Each row is a point on a tangle of strands that fork, close into loops and nearly touch. The rows are in no order.
Two points are linked if the straight distance between their rows is under 34.3. Some points are linked to none.
vof: -10, 9, 4, 2, 16, 6, 3, 2, -5, 13, -12, 20, -9, 1, 0, -10, 3, -11, 3, 9, 3
Zumi: -8, 11, -9, -8, 12, 8, 1, -6, 16, -4, -1, -5, 6, -14, 1, 22, 6, -7, -12, 6, 8
zosu: 16, -4, -20, -9, -7, -1, 4, 29, -8, -6, -4, -11, 7, -5, 10, 22, 3, -11, -23, -7, 9
Demim: 4, 3, -33, 9, -8, -16, -3, -9, -29, 1, -15, -19, -5, -11, -7, -14, 2, 9, 21, -11, -8
fogot: -2, 6, -4, -16, 18, -9, 16, 27, -6, -13, -11, -3, -2, -5, 4, 11, 8, -21, -23, 0, 18
naped: -2, 4, 1, -2, 18, -4, 16, 34, -19, 5, -22, 14, -14, 5, -1, -15, 13, -10, -2, 5, 4
lipo: 2, -22, 26, 5, -21, 16, 10, -6, 5, 17, 11, 27, -10, 19, 2, -10, 1, -17, 12, 7, -5
vak: -5, -3, 12, -7, 26, 12, 12, 14, -9, 11, -6, -4, 24, 19, -9, 1, 4, -2, -10, 22, 17
Mar: 2, 5, -29, 6, -2, -15, -2, 5, -30, 10, -18, -11, -5, -5, -6, -11, 4, -4, 8, -12, -7
Gol: 10, 5, 18, -13, 9, 18, 6, -1, -2, -3, -7, -13, 23, 6, -11, 12, -8, 0, -2, 18, 22
mago: -11, -5, -12, 7, 23, -13, -7, -4, 10, 1, 8, -24, 34, -18, -2, 19, -1, 12, -16, -12, -3
nune: 1, -3, -10, -2, -23, -8, -15, -14, 17, -17, 27, -8, -5, 11, 11, 3, -7, 9, -6, -13, -12
Kepe: -13, -4, 0, 11, 24, 14, 0, 11, -10, 20, -2, 10, 7, 22, -5, -12, 5, 5, -3, 12, -3
labik: -5, -1, -38, 12, -3, -19, -12, -1, 7, -4, 4, -11, -6, -17, 5, 4, -6, 22, 0, -12, -15
sur: 15, -1, -2, -2, -14, 14, -13, -14, 15, -18, 16, -18, 18, 2, 4, 19, -8, 16, -7, -10, -5
didud: 7, -4, 3, -4, -36, 9, -9, -11, 17, -9, 14, 8, -19, -4, 8, 11, -1, -14, 2, 0, -1
pokig: 3, 6, -6, -3, -3, -9, 0, 21, -15, 13, -11, 5, -13, 5, 0, -4, 3, -2, -5, 4, 3
Todu: -1, -2, 16, 10, -13, 3, -3, -16, 3, 4, -2, 31, -19, -6, 5, -14, -9, -8, 20, -1, -6
gebo: 1, -2, 0, 0, 9, -5, -5, 6, -2, 19, 5, -20, 24, 4, -5, 13, -5, 20, -12, -1, 4
kamar: -12, 9, 13, -1, 26, 0, -2, -8, 14, 4, 1, -13, 22, -1, -10, 11, 5, 18, -8, 1, 2
zum: -6, 3, -1, 8, -16, -16, -9, -13, -4, 4, 9, 5, -16, 19, -2, -27, -1, 6, 14, -9, -17
rup: 4, -19, 33, 6, -18, 20, 7, -15, 10, 14, 13, 23, -5, 13, 1, -3, -6, -10, 9, 4, -2
rurom: -4, 2, -6, 1, 21, -2, 24, 24, -27, 2, -26, 12, -17, 1, -2, -25, 14, -11, 13, 9, 3
Boto: 4, -22, 42, 9, -9, 23, 7, -16, 15, -4, 24, 11, 8, 29, -1, -17, -6, 14, 17, 6, -12
kib: 4, 1, -16, 0, -29, 4, -13, -5, 18, -11, 11, 3, -18, -6, 9, 11, -1, 2, 0, -1, -7
nunun: -14, 6, 7, -11, 25, -7, 12, 23, -6, 4, -13, 11, -1, 4, -4, -4, 12, -16, -12, 18, 17
Fus: 9, 5, -3, -11, 1, 1, 24, 19, -16, 1, -11, 11, -27, -1, 6, -7, 3, -19, -2, -6, 8
tola: 4, -5, 32, 3, -13, 19, -3, -13, 12, 8, 12, 14, -2, 15, 0, -3, -4, 4, 6, 2, -3
nuloz: -22, -2, -17, 9, 23, -29, -5, 9, -3, 16, -9, -15, 17, -20, -12, 6, 14, -3, -8, -6, -2
Gelal: -18, -4, -25, 5, 17, -36, 1, 23, -11, 9, -15, -15, 13, -27, -10, 3, 17, -10, -7, 0, 3
lig: 4, 10, -13, 7, -14, -6, 1, -21, -21, -3, -11, -2, -14, -4, -3, -26, 3, 7, 31, -7, -10
Daz: 0, 10, -6, -1, -6, 4, 5, -12, -1, 2, -9, 17, -22, -18, 4, -2, -3, -14, 13, 1, 1
vur: -16, 10, -16, 3, 19, -15, 4, 2, -17, 13, -18, 2, -9, -6, -10, -18, 4, 1, 12, 9, 2
zuz: -13, -11, -25, 2, 15, -12, 2, 9, 12, -2, 0, -22, 38, -23, -3, 26, 14, -11, -20, 1, 6
pegab: 4, 3, 12, -5, 15, 12, 1, 1, -8, 9, -2, -10, 28, 18, -8, 5, -8, 3, -8, 11, 13
puz: -11, -5, 7, 16, 2, 9, 4, -8, -1, 16, 6, 25, -16, 13, 1, -24, -3, 6, 18, 4, -15
kug: 5, 6, 4, 2, -21, -3, -19, 0, -4, 2, 4, 8, -3, 17, 2, -8, -1, -5, -1, -5, -6
Demu: 0, -1, -2, 2, 18, -3, -10, -6, 12, -12, 7, -24, 39, -11, -1, 20, -8, 18, -11, -8, 1
Negu: 14, -17, 42, -2, -10, 28, 5, -11, 6, 4, 7, 11, 5, 5, -7, 4, -17, 1, 13, 22, 17
Bubi: -1, -10, 15, 8, 5, 21, 14, 20, -7, 13, -10, 34, -14, 7, 4, -12, 9, -13, 8, 17, 0
Sogen: 19, -14, 39, -7, -7, 34, 14, 2, -2, 3, -2, 3, 6, 10, -11, 2, -9, -1, 12, 26, 19
senip: 2, 0, -26, 3, -34, -7, -9, -8, 17, -16, 9, -1, -20, -4, 7, 1, 1, 3, 9, -4, -16
kiza: -3, 16, -20, -7, 9, -5, 10, 7, -6, -8, -20, 3, -11, -22, 1, 4, 12, -22, 1, 2, 6
favi: -8, -24, 22, 12, -25, 4, 8, -9, 10, 13, 15, 25, -12, 25, 3, -24, 4, -16, 20, 9, -16
bik: 2, 6, -23, 8, -9, -11, -21, -2, -7, -1, 2, -4, 4, 0, 5, 2, -7, 0, -5, -15, -10
Gof: -1, -15, -35, 9, 3, 4, -5, 3, 20, -5, 6, -18, 25, -15, 7, 28, -4, 12, -17, -2, -2
Dom: 11, 1, -32, -3, -24, -7, -9, 16, -4, -11, -5, 0, -11, -6, 9, 10, 1, -7, -5, -1, -1
gup: -8, -4, 11, 8, -21, -13, -3, -15, 4, 3, 12, 13, -19, 20, 1, -31, 2, 0, 21, -3, -19
numor: 3, 0, 11, 0, -15, 8, -9, -1, -7, 8, 5, 14, -4, 24, 3, -11, -2, -9, -2, 1, -2
manuf: 1, -13, 40, -2, -26, 4, -2, -20, 21, -7, 23, -4, 5, 31, -1, -13, 3, -3, 9, 1, -8
tak: 15, -1, -8, -11, -1, -4, 7, 31, -13, 2, -8, -7, 2, 1, 7, 15, 8, -8, -21, -11, 7
vamub: 1, 2, -22, 2, 11, -17, 3, 23, -22, 10, -19, -9, 5, -12, -2, 3, 12, -14, -10, -12, -1
fisu: -1, -5, 24, -2, -29, -1, -5, -19, 16, 1, 19, 4, -6, 23, 3, -10, 5, -16, 5, -3, -10
dedu: -2, -9, -45, 12, 4, -26, -2, 20, -16, -2, -17, -14, 12, -31, 3, 4, 5, -9, -1, -6, -2
dek: 8, 0, -14, 2, -1, 17, -13, -10, 22, -21, 9, -12, 17, -8, 7, 24, -7, 12, -12, -4, -2
dob: 2, 0, -18, 4, -11, -6, -20, -6, 7, -9, 15, -7, 7, 4, 9, 9, -12, 10, -11, -14, -8
Sab: -10, 14, -6, 2, 8, 0, 0, -16, 6, 1, -8, 14, -16, -20, 4, -4, -3, -5, 11, 1, 0
vonod: 7, 6, 13, -8, 1, 22, -5, -13, 17, -13, 3, -8, 11, -12, -1, 23, -7, 4, -3, 12, 14
letuf: -9, 14, -10, -5, 20, -5, 18, 5, -13, 1, -24, 7, -11, -14, -5, -10, 17, -24, 6, 4, 5
nav: 6, 4, 26, -8, -1, 20, -6, -8, 12, -3, 4, 1, 4, -5, -2, 14, -10, 5, -1, 16, 19
laz: 10, -11, 13, -1, -10, 6, 24, 22, -17, 2, -9, 27, -29, 11, 7, -22, 3, -22, 8, 0, 2
fama: -11, 3, -49, 4, 9, -21, 4, 4, -4, -19, -24, -13, 6, -33, -4, 2, 14, -5, 10, 9, 3
rep: -6, -3, -44, 6, 9, -26, 5, 16, -18, -10, -26, -18, 11, -34, -3, 1, 15, -10, 5, 0, 2
tik: 20, -3, 19, -17, -15, 21, 8, 6, -6, -1, 3, 0, -2, 9, 3, 12, -3, -13, -9, 5, 17
sures: -2, -2, 2, -3, -28, -11, -11, -20, 18, -12, 24, -2, -12, 12, 8, -4, -4, 0, 1, -10, -13
maz: -1, 8, -5, -4, 4, 16, -8, -7, 19, -12, 2, -6, 11, -14, 3, 26, -2, 2, -11, 7, 8
nez: 0, 3, 27, -13, 16, 16, 9, 12, 0, -1, -9, 8, 9, 2, -4, 7, 5, -15, -8, 21, 23
nipu: -5, 5, -15, 4, 12, -5, -8, -13, 15, -17, 13, -3, -6, -11, 10, 5, -8, 20, -8, -20, -14
ruka: 4, 9, -13, 1, 2, -1, 13, -2, -29, 6, -22, 6, -16, -3, -3, -23, 4, -8, 21, 2, 1
tonon: -9, 8, 9, 4, 22, 5, -4, -14, 4, 8, 7, 3, 5, 10, -1, -3, -7, 12, -6, -7, -2
Rorof: 5, 3, -16, -4, -28, -19, -5, 8, -15, 6, -2, 0, -18, 10, -1, -12, 3, -6, 5, -2, -5
Sol: -16, 10, -24, 2, 20, -18, 6, -9, -20, 7, -19, -8, -9, -13, -11, -17, 1, 1, 18, 6, 4
Buni: 18, 2, -1, -7, -8, 13, -8, 1, 0, -6, 0, -21, 28, 0, -2, 24, -7, 5, -8, 2, 9
Dokon: 8, -6, 14, -9, -11, 12, 10, -1, -5, 11, 4, 21, -18, 6, 7, 0, -8, -22, -1, 4, 10
Lamez: 10, -15, 29, -5, 2, 30, 16, 13, -5, 9, 1, 11, 5, 20, -3, -1, -4, 0, 4, 27, 16
feg: 11, 1, 15, -1, 16, 4, -6, -12, 6, -15, 13, -18, 24, 4, -1, 6, -10, 32, -8, -18, -7
Peme: 14, -1, 25, -5, -3, 8, -7, -15, 10, -16, 18, -14, 13, 13, 0, 2, -11, 29, -2, -12, -7
Vesin: 14, -6, -28, -6, -20, 3, -6, 17, 2, -9, 2, -7, 1, -1, 10, 21, 1, -8, -18, -1, 2
tusil: 13, -11, 31, -4, -30, 16, -10, -23, 24, -22, 27, -4, -3, 1, 2, 9, -12, 5, 7, 1, 3
Fuzi: 0, -9, 32, 4, 0, 3, 1, -20, 15, -8, 23, 20, -16, 4, 10, -12, -12, 15, 6, -15, -13
bopek: 1, -5, 1, 5, 3, -12, -12, -5, 4, 1, 21, -16, 9, 7, 3, 3, -8, 30, -12, -24, -14
fivo: 2, 2, 5, 1, 25, 1, -3, -11, 12, -16, 10, -22, 29, -7, 0, 14, -7, 26, -12, -17, -5
sofu: 18, 2, 3, -6, -9, 14, -8, -10, 6, -7, 7, -21, 26, 4, -3, 19, -11, 14, -4, -2, 3
diven: 5, -2, 9, -6, 0, 3, -6, -17, 21, -26, 27, 3, -11, -4, 13, 4, -13, 21, -8, -17, -10
koz: -20, 7, 4, -10, 25, -12, 7, 15, -1, 9, -10, 2, 8, 2, -10, 3, 17, -11, -14, 16, 13
luf: -1, 5, 14, 1, 16, 14, -2, -11, -1, 9, 7, -3, 16, 15, -4, 1, -10, 12, -6, 0, 3
Feze: 10, 3, 3, -8, 3, 4, -8, 15, -3, -2, -7, -13, 26, -4, -1, 22, 1, -1, -15, 6, 15
pufaf: -24, 13, -9, 2, 27, -19, -9, -4, -1, 2, -9, 0, 10, -6, -8, -3, 7, -8, -6, 3, 4
nefu: 12, -5, 35, -5, -9, 24, -7, -12, 9, -7, 7, 4, 3, -4, -4, 11, -18, 2, 6, 17, 19
bifi: -3, 9, -2, 3, -16, -11, -4, -9, 4, 4, 2, 12, -26, -6, 1, -12, -6, 13, 18, 1, -8
Modu: 8, -4, -42, 3, -5, -17, -3, 28, -13, -8, -17, -8, 4, -23, 7, 9, 5, -10, -8, -5, 0
medi: 1, -4, 0, 2, 7, -7, -10, -3, 0, 11, 13, -19, 21, 7, -2, 10, -12, 25, -12, -10, -2
Bos: 5, 6, 24, -7, 18, 17, 8, -16, 15, -7, 3, -18, 19, -4, -13, 11, -10, 23, 6, 7, 7
gosu: 3, 2, -3, -5, 10, -9, -5, 24, -8, 5, -11, -10, 27, -7, 0, 18, 7, -7, -21, 2, 12
bemam: -20, 7, 5, -3, 27, -11, -3, -3, 11, 5, 0, -13, 26, -5, -11, 12, 9, 6, -13, 4, 6
nilo: -8, 1, -12, -19, 19, -13, 17, 22, 1, -17, -7, -9, 9, -9, 1, 18, 15, -26, -25, 3, 19
nom: -9, 8, -19, -4, 23, -15, 16, 13, -25, 1, -28, -5, -6, -9, -8, -12, 17, -19, 2, -2, 4
sinar: 0, -18, 18, 7, -1, 27, 14, 19, -5, 14, 3, 30, -9, 19, 5, -10, 4, -9, 6, 21, 1
dif: 0, -12, 20, 2, 5, 27, 9, 6, -1, 16, 6, 20, 1, 19, 1, -6, -4, 0, 4, 21, 7
mani: 3, 10, -22, 1, 8, -11, 4, 11, -27, 7, -23, -4, -6, -7, -3, -7, 9, -14, 2, -10, -3
mami: -6, -5, 9, 1, 23, 21, 8, 16, -11, 13, -4, 6, 17, 23, -4, -5, 5, -2, -7, 19, 7
neza: 1, -13, 28, 11, -20, 1, -2, -23, 15, 1, 11, 30, -18, -3, 5, -10, -10, -9, 18, -9, -11
Sekun: -13, 1, -5, 14, 23, -14, -14, 10, -11, 20, -7, -5, 19, 3, -7, -4, 2, 7, -9, -6, -4
mele: -3, 4, -16, -2, 11, -14, -4, 19, -10, 8, -12, -7, 13, -10, -1, 12, 9, -10, -16, -5, 4
Tir: 5, -8, 37, -2, -22, 4, -6, -14, 17, -6, 22, -8, 7, 30, -4, -9, -1, 13, 6, 3, -6
Ras: -7, -6, -38, 19, 6, -19, -14, 6, 11, -7, -1, -11, 9, -27, 5, 9, -2, 19, -3, -13, -15
tafo: 5, 13, -20, -6, -4, 0, 9, 0, -9, -5, -18, 9, -21, -21, 5, -1, 5, -17, 10, 2, 4
pes: 2, -3, -12, 1, 1, 2, -8, -12, 23, -30, 21, 0, -11, -8, 15, 6, -9, 23, -8, -17, -13
Faba: -12, -1, -32, 10, 14, -17, -6, -2, -5, 16, 0, -19, 2, -16, -4, 7, -2, 8, -7, -17, -9
ropet: 7, 4, 22, -2, -7, 9, -10, -13, 13, -6, 16, -4, 5, 10, 0, 5, -7, 22, -3, -8, -5
mito: 3, 6, -11, -12, 15, -15, 18, 36, -9, -19, -18, -3, -10, -12, 6, 7, 9, -16, -17, -10, 12
saket: -6, 3, 12, 7, 11, 9, -3, -18, 3, 7, 12, 13, -7, 12, 4, -13, -8, 10, 1, -11, -11
pebo: 1, 2, -22, 1, -30, -23, -10, -1, -7, 3, 3, -9, -13, 6, -1, -10, 5, 2, 9, -8, -13
difa: 10, -8, 23, -5, -27, 9, -11, -22, 28, -28, 29, -7, -4, 5, 7, 7, -5, 8, 1, -7, -6
Topus: 14, -12, 26, -11, -20, 17, 8, 2, -3, 6, 6, 17, -11, 12, 5, 2, -5, -21, -2, 8, 13
Ribuf: -12, 15, -34, 2, 10, -15, 1, -8, -4, -15, -21, -7, -3, -31, -3, -2, 7, -1, 16, 8, 3
Kef: 7, -11, 9, 2, -13, 11, 13, 21, -16, 9, -2, 24, -17, 25, 5, -22, 8, -19, 5, 4, -4
sote: 2, -6, 9, 3, -11, 10, -1, 7, -14, 11, 0, 24, -10, 24, 4, -20, 1, -16, 4, 6, -4
Vami: 3, 5, -5, 2, 8, 2, 23, 8, -29, 4, -28, 12, -18, -5, -3, -25, 13, -12, 22, 6, 1
vapuz: -13, 12, -1, 12, 18, -8, -4, -9, 0, 7, -4, 8, -15, -3, -3, -16, -1, 19, 10, -8, -14
zapag: -6, 9, 23, -6, 22, 12, 6, -12, 18, -2, 0, -11, 18, -5, -11, 12, 1, 16, -1, 11, 8
kun: 2, -11, 25, 4, -26, 3, -5, -27, 20, -5, 20, 18, -15, -1, 7, -2, -8, -12, 11, -10, -8
Loz: -14, 1, -4, 12, 23, 0, -6, 9, -10, 22, -7, 2, 6, 14, -8, -9, 7, 9, -4, 3, -8
vepo: 12, -2, 4, -11, -31, 14, -3, -8, 8, -3, 12, 4, -13, 3, 7, 12, -2, -17, -5, 1, 4
veta: -5, 2, -2, 5, -12, -19, -14, -12, 1, 0, 16, -4, -9, 19, 1, -18, -3, 13, 2, -19, -20
peg: 4, 10, -10, 4, -11, -1, 7, -13, -23, 3, -16, 9, -16, -5, 0, -23, 1, -6, 27, -1, -3
kalab: 4, 5, 16, 0, -14, 7, -13, -9, 17, -4, 13, 3, -6, 1, 4, 8, -4, 16, -1, -3, -4
vob: 19, -7, 41, -3, -8, 24, 6, -23, 12, -13, 12, -8, 9, 8, -11, -5, -19, 20, 20, 6, 1
Revul: 16, -3, 26, -7, -14, 20, 1, 0, 0, 8, 4, -7, 11, 21, -10, 3, -3, 10, 4, 12, 7
nisu: 10, 4, -31, -3, -13, -14, -4, 22, -15, -4, -12, -4, -8, -11, 5, 5, 3, -7, -6, -5, -1
lal: -5, -3, 13, -3, -29, -11, -8, -20, 18, -7, 23, -2, -10, 20, 7, -11, 1, -10, 4, -7, -12
Noz: -19, -2, -9, 10, 25, -21, -8, 13, -9, 24, -10, -12, 18, -8, -12, 0, 9, 2, -9, -4, -2
foz: 6, 1, 3, -10, -5, 9, 16, 4, -9, 12, -3, 16, -21, 3, 7, -3, -3, -21, -1, 1, 6
pavif: -16, 9, -9, 11, 19, -9, -3, 2, -9, 18, -13, 3, -8, 0, -9, -14, 5, 10, 7, 1, -8
gil: 11, -4, 4, -5, -3, 1, 31, 22, -20, -1, -14, 18, -33, 3, 6, -21, 4, -17, 9, -4, 4
zoz: 0, -12, -34, 10, 2, -6, -8, 7, 6, 5, 7, -18, 23, -16, 7, 23, -3, 5, -17, -9, -4
pofi: -2, 7, 8, 3, -13, -4, -12, -10, 13, -1, 10, 9, -19, 0, 3, -4, -4, 16, 5, -7, -12
Zak: 3, 7, 5, -8, -1, 7, -2, 3, -3, 11, 2, 2, 0, 7, 2, 9, -5, -2, -10, 5, 10
sus: 4, 9, -15, -11, 11, -14, 22, 30, -12, -23, -22, 0, -20, -17, 7, -1, 7, -18, -6, -6, 11
Bodap: -11, 4, 7, 13, 13, 6, -2, -11, 1, 11, 3, 19, -13, 9, -1, -20, -3, 11, 10, -4, -14
mede: 10, 0, 28, -15, 13, 22, 12, 11, -5, -6, -11, -2, 15, 6, -7, 7, -1, -11, -6, 22, 26
dum: -3, 10, -16, 7, 2, -10, -15, -2, -9, 7, -5, -1, 1, -1, 1, -2, -3, 2, -4, -10, -8
fadel: -14, 18, -19, 2, 13, -10, 1, -14, -1, -8, -16, 6, -12, -26, 0, -7, 0, -5, 16, 6, 2
topeb: -16, 2, -19, 8, 25, -13, -8, -7, 2, 8, 5, -17, 13, -12, -3, 11, -1, 7, -13, -16, -6
funa: -4, 7, -37, 8, -6, -19, -7, -5, -2, -5, -5, -11, -13, -19, 0, -2, -5, 20, 12, -5, -10
zuf: -2, -2, 3, 5, -3, -15, -13, -7, 4, 1, 20, -7, -3, 16, 2, -9, -4, 24, -7, -22, -18
fatub: -7, 3, 22, -16, 22, 1, 18, 25, 0, -6, -13, 10, 0, 0, -4, 4, 13, -18, -15, 17, 23
gom: -7, -11, -36, 12, 8, -16, -5, 11, -1, 15, 0, -20, 14, -25, 2, 17, 3, 1, -12, -12, -7
nur: 4, 10, -7, -11, 12, -9, 29, 22, -16, -12, -22, 6, -26, -13, 5, -8, 6, -19, 1, -4, 11
tagu: 16, -6, 31, -5, -25, 20, -9, -20, 13, -12, 17, -2, 2, 3, -1, 9, -12, 2, 6, 6, 8
gopot: 0, -13, 33, 10, -5, 19, 2, -15, 10, 4, 20, 15, 2, 28, 2, -16, -3, 11, 9, -1, -14
sove: 3, 0, 0, -3, 12, -3, -6, -2, 12, -13, 0, -28, 43, -14, -8, 25, -8, 16, -6, 7, 11
fadip: -10, -15, 18, 11, -25, -7, 5, -13, 9, 10, 12, 22, -20, 20, 2, -30, 3, -9, 24, 5, -19
Povuk: -10, 8, -19, -6, 15, -1, 0, 1, 13, -5, -6, -10, 14, -17, -2, 24, 14, -11, -16, 2, 4
zov: 6, 3, -13, -2, -16, -15, -3, 19, -20, 10, -9, 3, -16, 10, -1, -12, 3, -2, 1, 0, -1
Von: -3, 12, -17, 3, -10, -14, -6, -5, -3, 4, -3, 2, -21, -10, 0, -8, -5, 16, 14, -1, -7
rar: 12, -19, 48, 1, -15, 23, 8, -20, 16, -6, 19, 3, 7, 18, -8, -9, -13, 15, 20, 8, -3
Tano: 1, 0, 11, 4, -9, 5, 2, -11, 0, 7, -7, 29, -21, -13, 4, -7, -9, -16, 16, 2, 0
Zisud: -4, 11, -24, 3, 0, -2, -13, 1, 13, -9, -5, 2, -5, -19, 7, 16, 0, 5, -4, 2, -3
Potet: 1, 7, -25, 9, -9, -13, -3, -19, -22, -3, -9, -16, -12, -9, -6, -19, 0, 15, 25, -12, -11
nupaf: -18, 5, 9, -11, 24, -9, 7, 6, 6, 9, -6, -8, 20, 2, -14, 11, 17, -4, -12, 17, 14
vosig: 15, -8, 32, -4, -21, 16, -2, -8, 6, 1, 12, -9, 14, 30, -10, -5, -4, 13, 9, 10, -1
Lela: -16, -1, -26, -4, 16, -13, 2, 4, 11, -3, -3, -17, 24, -19, -5, 24, 17, -15, -18, 0, 3
zona: -7, 9, 0, 2, 21, -2, -11, -14, 8, -7, 9, -3, 6, -3, 5, 4, -9, 15, -10, -14, -5
tunib: 1, 0, 7, -4, 6, 2, 9, 30, -14, 11, -11, 17, -16, 11, 2, -10, 4, -5, -4, 13, 7
noli: 18, -2, 3, -16, -25, 17, 3, 1, 1, -3, 10, -6, -3, 9, 5, 17, 0, -14, -10, 1, 9

A fork is a point with three links, a tip a point with one. Leave the first point through the second and follow the links. Name the first fork or tip that comes.
Modu / dedu | Daz
sur / sofu | mani
Tir / manuf | dum
Gelal / nuloz | Loz

A piece is all that can be reached along the links. How many separate loops has the piece of each point below (a circle has one, a figure eight two, a Y none), and how many tips (points with one link)?
Zumi | loops 0, tips 6
tik | loops 0, tips 3
kalab | loops 0, tips 3
Kepe | loops 1, tips 5
